A landscape with many peaks, sampled at points; each row gives a point and its height.
From any point a climber steps to the highest of the 3 points nearest to it. It stops when none of these is higher. Distance is the straight distance between rows; heights are no part of it.
Bove h=684: [183  82  91 146 178 145 143 160 191  90 143 182 136  94 123]
mipud h=612: [139 101 122 146 140 114 146 123 135 103 112 113 126 105 154]
novi h=649: [145 160 135  91 175 148  97 130 101 107 136 112 107 145 111]
zumat h=759: [104 186 151  88 180 152  96 126  87 117 134 108 108 153  95]
rosev h=681: [182 172 129  73 171 167  87 137 125 122 144 130  99 141  81]
mikom h=689: [153  77 128 186 158 120 173 133 180  92 134 150 136  93 161]
lalo h=467: [188 132 117  93 167 146 106 139 132  93 130 124 111 128 113]
nok h=693: [121  96 118 171  98  93 164 111 144 133 111 114 140 107 155]
Puga h=574: [192 118 105 100 167 146 122 151 155  89 134 149 120 114 111]
nem h=67: [111 110 127 161  61 103 146 105 127 163 111 113 137 126 157]
pir h=691: [173  78 109 167 172 135 161 152 187  89 134 173 137  88 145]
Dovas h=706: [167  95 115 135 162 133 140 140 151  81 131 140 126 100 140]
vupo h=114: [ 66 144 158 132  40 135 105 128  88 176 144 141 149 167 141]
boga h=734: [124  93 124 190  74  82 173 108 172 155 111 120 132 115 157]
nin h=671: [131  88 124 174 124  96 175 117 159 123 118 122 136  97 159]
sozof h=413: [106 138 128 116 153 123 113 119  95 128 114  98 128 141 133]
metan h=666: [131 214 166  61 179 169  82 128 102 122 156 125  90 147  71]
vig h=602: [186 152 123  81 170 158  98 135 128 105 135 131 108 130  94]
sem h=126: [ 82 128 140 142  52 121 112 120 101 176 129 127 151 151 148]
leser h=668: [157 103 119 131 159 133 138 133 138  91 126 120 130 109 140]
nus h=672: [191 101  84 110 176 150 134 165 197  99 135 178 130  98 108]
fufet h=206: [ 83 124 126 136  85 117 120 111  92 166 121 114 151 141 141]
res h=725: [117  98 127 190  36  84 154 106 162 170 111 127 139 134 152]
vaku h=485: [203 134  95  80 167 151 112 153 165 101 137 147 113 119  91]
Timov h=572: [121 107 125 155 121 104 149 116 123 122 115 107 130 110 151]
rodab h=675: [194  99  87 114 172 148 135 160 189  97 140 171 128 100 115]
piga h=698: [163  84 120 159 159 130 158 141 167  83 136 146 130  95 146]
Kub h=609: [103 151 136 104 157 131 105 119  85 129 119 105 124 145 123]
foza h=386: [ 86 144 129 117 131 124 117 116  86 143 119 105 132 143 138]
vize h=56: [ 97 115 120 144  84 108 137 108 111 160 108 108 142 122 149]
diguk h=93: [ 96 118 127 149  80 112 130 108 109 165 117 106 141 130 151]
Fopo h=616: [129  89 116 221  48  72 183 117 212 165 120 142 136 138 149]
rezu h=76: [ 95 126 126 135 110 115 122 112  99 150 110 108 143 130 144]
vezog h=113: [ 42 154 163 114  45 139 102 137  77 165 149 146 151 165 128]
Sonug h=462: [140 114 126 123 159 127 132 126 117 101 117 110 123 122 137]
Savi h=680: [170 205 153  48 170 180  89 131 118 134 157 131  94 143  70]
fonel h=694: [130  79 126 224 100  85 198 113 198 143 119 141 135 110 156]
Govuz h=762: [ 46 175 148  86 124 131 106 123  69 146 131 121 135 160 106]
Gizo h=623: [201 161 117  73 163 159  98 142 148 115 139 137  99 132  85]
veb h=669: [137  82 129 195 131  99 182 117 173 110 125 131 129  94 156]
dek h=761: [ 76 176 143  92 153 132 111 123  74 135 125 111 126 155 107]
Tiso h=797: [ 73 196 158  82 171 144 103 131  77 125 135 111 112 152  82]
Tegut h=430: [155 137 129 110 166 133 114 128 108  97 128 112 112 132 125]
dobi h=721: [155 195 151  69 177 168  84 133 105 121 145 125  93 150  81]
pabag h=544: [168 115 120 118 161 139 121 137 126  88 123 126 118 120 127]
Vufe h=324: [ 71 151 133 117 115 128 117 123  78 156 121 114 141 148 130]
Dufe h=100: [104 122 140 157  37 111 119 112 113 182 124 124 147 148 150]
des h=764: [125  88 125 200  93  81 190 111 181 146 111 132 131 105 155]
tomo h=301: [ 70 138 138 123  96 121 116 117  85 166 123 115 146 144 136]
vive h=246: [119 118 130 132 137 118 124 121 106 122 112 101 125 118 145]
Baz h=653: [194 113  91 102 168 150 129 162 180  95 133 161 121 107 109]
goded h=111: [ 32 160 169  97  50 139 106 138  75 158 149 144 150 166 121]
gove h=112: [ 59 146 149 122  62 132 108 129  80 172 139 135 149 157 131]

For each start below, name the point where the climber stops.
rezu | Tiso
sem | Tiso
vig | dobi
foza | Tiso
Gizo | dobi
novi | Tiso
vaku | Dovas

Call two points neighbours if one is among the 3 nearest of the other. Go from one point of each pair to the other, from neighbour to neighbour, staying as high as possible. Name the lowest point that can't be avoided.
des and dobi | vaku
des and Dovas | veb
Tiso and dobi | metan
